Each row is a point on a tangle of strands that fork and nearly touch. The rows are in no order.
Points whose rows are less than 35.6 apart are linked; no others are. Some points are linked to none.
K_170: [ -7  17 -16   4   6  -6 -15  -3  -4   8  10  10   5  12   4  14  12   5
 -10  -9]
K_320: [  0  16  13 -16   3  36  11  -8  10 -14  15  -6   0   3  14  12  11   7
  -1   4]
K_855: [ 13 -11  -6   2   6 -10 -10  16 -11  20   8   2   0  -6 -19   6 -10   4
  11   1]
K_559: [  3   8  -6  -7   9  17 -11   9   5   5  12  -7  -8  15   4   9   1  -7
   8  -3]
K_758: [  5  -7  -2 -23  11  12   6  16 -19  14  10  -6  -3  -2 -19  -6 -11  15
  -5   6]
K_435: [ 18 -18  -2  -5   6  -2   6   3 -22   8  -4 -11  16 -19 -16   2  -2  -3
  -5  -3]
K_712: [ -3 -11   1  -1   9   2   5  -1 -11   9  11  -7   3  -9 -31  -1   4  -2
  -4  -7]
K_734: [ 13   9  -1   3 -10  -8  -3 -31  18   2   1   8   1   0   3   9  10   6
  -2  16]
K_490: [ 15 -16  -6 -20  -4  17  -1  -5  -1  14  13 -10   5  -2   3  -2  13  -5
  -9  -1]
K_878: [ -8  -9 -14   5   1 -20   1  17 -14  -4 -22   5   0 -10   6  -1  -2 -12
  -8 -12]
K_763: [  7   8   6   2   7  -3  -4 -19 -21   3  12  10  -3  -5 -17   9   0  32
 -17   1]
K_731: [ 14 -10   6   1  -3   4   6   5   3   9  -6 -17   2  -5 -25  -3  -3 -23
  19  -2]
K_814: [  4   3 -20   6 -12 -17 -21 -18 -14   1   1  13   3  11  -4  14  18   5
 -20 -11]
K_949: [  0  13  16  -5   2  17   5 -16   6   1  14  -5  -4  -4 -10   3  -5   0
   7   7]
K_987: [  3   3  -2  -6  -8 -15  -8  -3  12  13  -1   9 -13   2  -1 -10 -12 -11
  16   4]
K_960: [  2   7   0  -7  16  15  12 -17  -1  -9  20   8  -7  11 -16   4  -3  26
 -27  18]
K_7: [ 11 -14  -6  -1 -13   0   7  25  -4 -10 -28 -12   3  -6  20 -15 -21   0
   7   7]
K_347: [ 18 -15  -5  -1   5  -3  -1  20   8 -11  -2 -14   6  24  22 -22  -4  -5
  11   1]
K_764: [-14  19   1  15   0 -17  -1 -10 -12  -2  -7  12  -2 -12  -3  22   5  10
  -8  -7]
K_775: [ -5  23   9  -1  -7   0   4   8   0  10 -10  12 -15  -8  10   7 -24  10
  13   7]
K_780: [ -3  11  -5 -11  -5  16   1  16  -4   8  -2  -8  -4  -2   5   4  -6  -8
   6   0]
K_109: [  8   7   3   3  -8  -2   5 -26  31  -7   8   8  -7   9  10   2   6  -9
   6  16]
K_833: [-16  -8  14  18  12 -10  -2  23  12   2  -4  -6  16  13  23 -23   0   0
  18 -11]
K_213: [ -2   4 -28   9   7 -20 -21  -6  -7   8   5  14   6  19  -3   9  13   4
 -19  -8]
K_204: [ 10  -9  -9  10  12   8   8  21 -12  -8 -17 -12   3  -1   3   8 -10  -7
  19 -12]
K_590: [ 12  -9 -21   6   8 -13  -4  13  -6   0 -10  -2   6   9  11  -2   3  -7
  -1  -5]
K_910: [-19   1   1   3   7  -4   1  37   5  -3 -12  11  -6  14  18  -4 -21   7
  13  -7]
K_183: [ 15   5   4   3  -8   4   0 -30   5   0   4   8  13   2   5  19  14  10
 -15  15]
K_465: [ -4   8   3   8  20  11   4 -18   3   5  23   4   2   7 -21   9   7  15
 -10  -2]
K_20: [ 21 -14  -8  -7  -4  -4  -6   9  -1  24  -1   4   1  -8  -2   2  -7  -3
  10   0]
K_433: [ 10  -6 -14   3   6 -17 -12  25  -6  17  -9  12  -5   7  12   4 -18   3
   6   0]
K_754: [-19  -4  -4  12 -16  -1  -1 -19  -7  -7  -6  -2   8 -12  -7   5  15 -19
 -19  -8]
K_222: [  7  -8 -10  14  25   1   1  14 -13  11   3 -12   4   4 -15  13   0  -7
   9 -13]
K_567: [ 10 -10   6 -18 -15  15   0 -12   9   8   8  -5  -4 -11   2  -6  12  -9
  -6  11]
K_418: [  6   8  13  13  12  -3  -6 -17  15   2  -2   5  18 -12 -17  24  22  18
  -9  21]
K_831: [ -9  19   7  12  -5   2  10 -18  19 -24  -3   0  -5  -1  15  12  14  -1
  -5   4]
K_377: [ 11 -10 -10   9   6  -5   9  18  -1 -22 -12 -18   1   5  11  -8   4 -19
   4 -10]
K_363: [  2  -9 -14   1 -11   9  -8 -31   1   4  10  -2  14   0  -2   1  21  -5
 -26   3]
K_164: [  5   0 -12  -9   4 -12 -12  20   5  15   1  14  -4  19  19  -5  -6   7
   5   3]
K_601: [  1   1   5  -7  -4 -16  -3  -1  17   9   6  11   1  14  24 -22  -6  -9
   8   6]
K_307: [ -6   3  -2  -7 -13 -17  -3  14  -2   3 -14  14  -4  -3  14 -10 -14  -2
   1   3]
K_167: [  3 -12 -14  13   5 -30  -2  22 -13  13 -14  12   5   2  -2   4 -12   8
   6  -5]
K_425: [ 15 -15   2 -19   2   9  -3  -5 -12  19  20   0  10  -4  -8   4   6   9
 -16   4]
K_792: [ -7  -1  -2   3   3 -11 -10   0 -28  10   4   0   0 -18 -18  19  -1  13
 -11 -11]
K_54: [  0  -6 -14  -4  14 -10  -9  23   5   0   5   4   4  24  28  -8   6   4
  -1  -3]
K_586: [ 16 -19 -17  16  12 -28   3  18 -11   8  -9  11   8  14  14   0   0   9
   1  -4]
K_345: [-15   5  -9  -1  -2  -6  -7   4  11 -10  -2   7  -5   8  20 -12  10  -5
  -9 -12]
K_999: [ 12 -17  -5   0  -7 -16   0  19   4   0 -16  -5   5   0  18 -19 -11   1
  10   3]
K_978: [  5 -12  -1   0   1  -7  -8 -20 -10  13  13   0   6 -14 -28  -3   4   5
 -11  -2]
K_696: [ -3   6  -4  -1 -24 -11   1 -17   0  -8  -6  10  -5 -10  11   0   6  -8
 -12   4]
K_245: [-17  10  -2   7   3  -4   2  -7 -15  -2   4   5  -6 -18 -14  16   6   9
 -17 -15]
K_131: [  3  15  17  -6  -7   5  11  -4   4  11  -4   6 -13 -15  -7   5 -24   2
  18   8]
K_995: [ -1  -5 -17   2  -3  -7  -8 -13 -18   1   2   3   9  -4  -7  11  15  -1
 -22 -12]
K_23: [ 16 -20 -10  -1  -6  -8   0  -2  -5   3  -9 -15   6 -15 -12   0   9 -17
  -2  -3]
K_528: [ 14 -19   7  -3  -2  19   7   4  -1 -12 -11 -28   3  -3 -15   1  -1 -21
  20  -3]
K_605: [-10  -9   5   3  -5  -1  -4  31   8 -26 -14 -12  14  15  23 -19 -12   0
  17   2]
K_532: [ -4  -6  -2 -12  19   0  -4   3 -18  15  16   6  -2  -4 -20   1 -12  23
  -7   0]
K_236: [  4  12  11   0  13   6   6 -16  -1  11  23   3  -7  -5 -21   4  -3  10
   2   0]
K_860: [ -6  11   9  -6  -9   3  -3   1  20 -12   3   2 -13  17  20 -11   4  -6
  15   6]
K_774: [ 12   6  10 -22 -11  15  -4  -8  14   4  10  -9 -14   0   4  -4   3  -8
  13  11]
K_365: [  3   7  -5 -14 -13   3  -6  11   4   1  -5   4  -8  -2  17   1  -8  -1
   2   4]
K_794: [-10   7 -11  -3  10  13 -11  -6   3   7  15  -1  -1  11   3  10  15  -4
 -10  -3]
K_57: [ -7  22   6   3   8  14   7  -5  12 -11   2   2  -9   3  16  14   6  -6
   3   4]
K_189: [-13  10   2   1   0  -3   0  21   4   8  -6  11 -14  11  12   1 -24   6
  22   4]
K_291: [  6  -1  -2   9   1   6  -4 -31  -1   6  11   6  17  -2 -11  10  18  12
 -22   3]
K_865: [-16   2  13   6   6   6  13 -17   0  -9   6   1  -2 -12 -21   1  11  11
 -24  -1]
K_628: [ -9 -13   1   6  16 -10  -3  27   2  -2   2  -2  14  18  27 -22   6  -4
  -1  -8]
K_175: [ -7 -11   1  -5 -11  -3  -3  17  12 -20  -5  -8   1   6  17 -26  -1 -10
   9   0]
K_18: [-28  14  12  -9   7  17   5  11 -18   1   0  -2  -5 -12  -8   6 -13  11
  -5  -9]
K_215: [-11   8   8  -5  19   7   9  -4 -11  10  18   4  -7  -3 -29  -1 -15  16
   3   3]
K_848: [ -8  18   4  16  -8 -21   1 -16   4 -17 -13  17  -3  -2   2  16   8  13
  -9   1]
K_65: [  9  19  14 -10 -15  12   4  -8  21 -10   0  -6  -9   3  20  -3  -1  -6
  14  12]
K_783: [ -8  11   0  -4 -17 -13   2  -3  -1  -6 -12  21  -7  -5  23  -4  -6   3
 -10  -3]
K_67: [ -1 -11  -9  -7  -9 -23   0  11 -14  -3 -17  14   7  -9  19  -9  -6   1
  -9  -4]
K_789: [-15  -1   5   1   3  16   8  -6  -2   3  11  -7  -3  -4 -16   1   6   2
 -11  -8]
K_571: [-26   2   2  -3   4  34   4  -3  -2 -14   9 -12   4   6   9   7  20  -6
 -18  -9]
K_873: [-10  18  13  -8   9  34  -1  -1   7 -10  18 -11  -4  15   3   7   6   3
  11  -4]
K_508: [-13   3   8   5 -11   3   5 -29  -5  -8   3   1   1 -19 -16   3   6  -5
 -17   0]
K_161: [  8   8  13   8   1   6  10 -20  22  -1   0   6  13 -11   2  19  19  10
 -13  22]
K_991: [  5 -12  -7   8  -9 -10   0   6   1   1 -12 -12   0 -11 -15 -10   0 -28
  16  -3]
K_488: [ -2  -5  -8 -12 -21  -2  -5   2  14 -15  -8   0  -5  -3  17 -20   4 -14
  -1  10]
K_862: [-16  16   3  -9  -5  17   2   7  -8  -8  -7  -2  -6 -11   6   7  -7  -4
  -2  -9]
K_402: [ 12  -1   3   1 -13 -10 -18 -23 -14  16  11   9   4 -12 -18   6   6  13
  -8  -3]
K_202: [-15  19  -3   2  -2  -2   4  -3  12 -11   2   6 -11  13  14  -3   3  -8
   1  -2]
K_237: [ 12 -26  18 -16   1  25  10   6  -1 -10  -3 -32  14   6 -14  -6  -1 -11
  19  -1]
K_106: [  5  17  25  -2 -11  14  16 -15   9  -1   1   0 -10 -10  -4   7  -8  -5
  17  16]
K_981: [-12   6   0   9  -7   3   2  18   6  -3 -19  -4 -13  -4 -11  -6 -20 -14
  26  -2]
K_304: [ 17  -3   6 -18 -15   6  -3   0  -3  23   3  -1  -7 -14  -7  -3 -13  -1
  12   7]
K_885: [-13 -10   1  15   4  -9   5  27   5 -14 -19  -7   0  17   1 -10 -12 -13
  20  -6]
K_560: [ 21 -19 -17  12   8  -5   2   4  -1  -9  -5  -8   0   6   5  -2   3 -20
  11  -7]
K_100: [ -7   4   4  -5 -24  -1   3  11   4   4 -18   1 -12 -12  -1  -6 -18 -15
  16   4]
K_27: [-16   3  -7  10 -14   5  -2 -14   6 -17   0  -5  -7  -6  11   3  17 -21
 -18  -6]
K_769: [  5  15   3   5 -10 -17   3 -15  23   6   5   8 -13   2   1  -6  -1 -11
  13  13]
K_251: [  0  -5  -9  10   3  -3   0  19 -20   0 -23  -9   3  -7   0   7  -6  -4
   3 -12]
K_468: [ -9  -4 -12  -5 -14 -19  -4 -20   8  -6  -4  10   2   3  17 -13  17  -9
 -17   4]
K_423: [  5  12   8  12  14  -4   3 -21  13   3  13   8   3  -4 -20  17  17  17
  -6   8]
K_617: [-15  18  -4  17  -3 -13  10 -12  15 -26 -10  11   2   3  16   9  11   6
 -16   5]
K_240: [  6  10  18 -17 -17   9   7   3  -5  14   7   4  -4 -20  -8   0 -19   8
   6   6]
K_125: [-20  -1   9   3   3  -4  -4  33   5  -9 -14  -2   7   5  25 -17 -17   7
   7  -4]
K_92: [  6 -15   0  -7   0 -20 -10  10   9   8  -3   4   7   7  18 -24  -3  -5
   4  -3]
K_672: [ -3  11  25 -14   7  31  19 -10   6 -10   5  -8   0 -10   2  10   7  14
  -6  19]
K_915: [-10 -13  -2   1  -7  17   2 -25  -8   1  10  -2  11   0 -17  -5  17  -1
 -34  -4]
K_470: [ 10 -12   7   5  10  21  10  17 -19 -12 -18 -19   6   3  -9   2 -20  -5
  24 -14]
K_324: [ -7 -12  -7  12  13  -9   8  27  -4 -23 -23 -13   4   7  11 -16  -9 -10
  11 -15]
K_89: [  2  -5  -4 -12  14  -2 -10 -11 -26   5  13   5   1   1 -23  -2  -2  31
 -22  -4]
K_314: [  9   4   7  16  18  -6 -11 -29   4   2  20   2  10  -5 -28   4  12  30
 -11  11]
K_309: [ -5  10  11  -4  11  24   9 -12  13  -1  26  -7  -3  11 -12  -2   7  -3
  11   6]
K_841: [ 13  -8   7  18  19  14  12  10 -15  -8  -6 -21   4   6 -21   3  -8 -18
  25 -15]
K_394: [  5  -7   5  -5  -6 -14  -8  12  20  12   7   4 -11  16   6 -21 -12  -5
  19  10]
K_932: [ 17 -22   3 -11  10  11   9  16 -19  12  -4  -9   3 -13 -24 -10 -12   8
  -4  -2]
K_547: [ 16   9  13   3  -3 -14 -14 -24 -16  11   6  11   0  -9 -16  13   1  30
  -1   2]
K_631: [-13   1 -19   0  -9  -1  -8 -13   8 -13  -1   4  -2   9  19  -4  21 -13
 -22  -2]
K_262: [-13  -2  -2  10   7 -13   0  21  14  -3  -9   2 -11  13 -12  -7 -16 -16
  24  -6]

A fork is a point with three links, a tip a point with one. Leave the first point through the second and follow the links. Name the first fork or tip that comes.
K_833, K_628 => K_100
K_532, K_89 => K_631
K_508, K_865 => K_532
K_100, K_981 => K_833
K_7, K_999 => K_183

A fork is a point with three links. Follow the links from the first point to the second and name the forks in between, in order.
K_365, K_106 => K_307 K_631 K_532 K_236 K_949
K_754, K_236 => K_532
K_18, K_27 => K_780 K_307 K_631
K_995, K_878 => K_780 K_307

Name the points in between on the shortest way along the links from the first point to the second, in order.
K_841, K_320 => K_470 K_204 K_251 K_878 K_67 K_307 K_783 K_696 K_468 K_631 K_27 K_754 K_508 K_865 K_789 K_712 K_978 K_402 K_547 K_763 K_89 K_532 K_215 K_236 K_949 K_309 K_873
K_363, K_425 => K_291 K_183 K_161 K_418 K_423 K_465 K_236 K_215 K_532 K_89 K_763 K_547 K_402 K_978 K_712 K_789 K_865 K_508 K_754 K_27 K_631 K_345 K_202 K_860 K_65 K_774 K_567 K_490
K_262, K_164 => K_885 K_324 K_377 K_560 K_590 K_586 K_167 K_433
K_170, K_204 => K_794 K_559 K_780 K_365 K_307 K_67 K_878 K_251
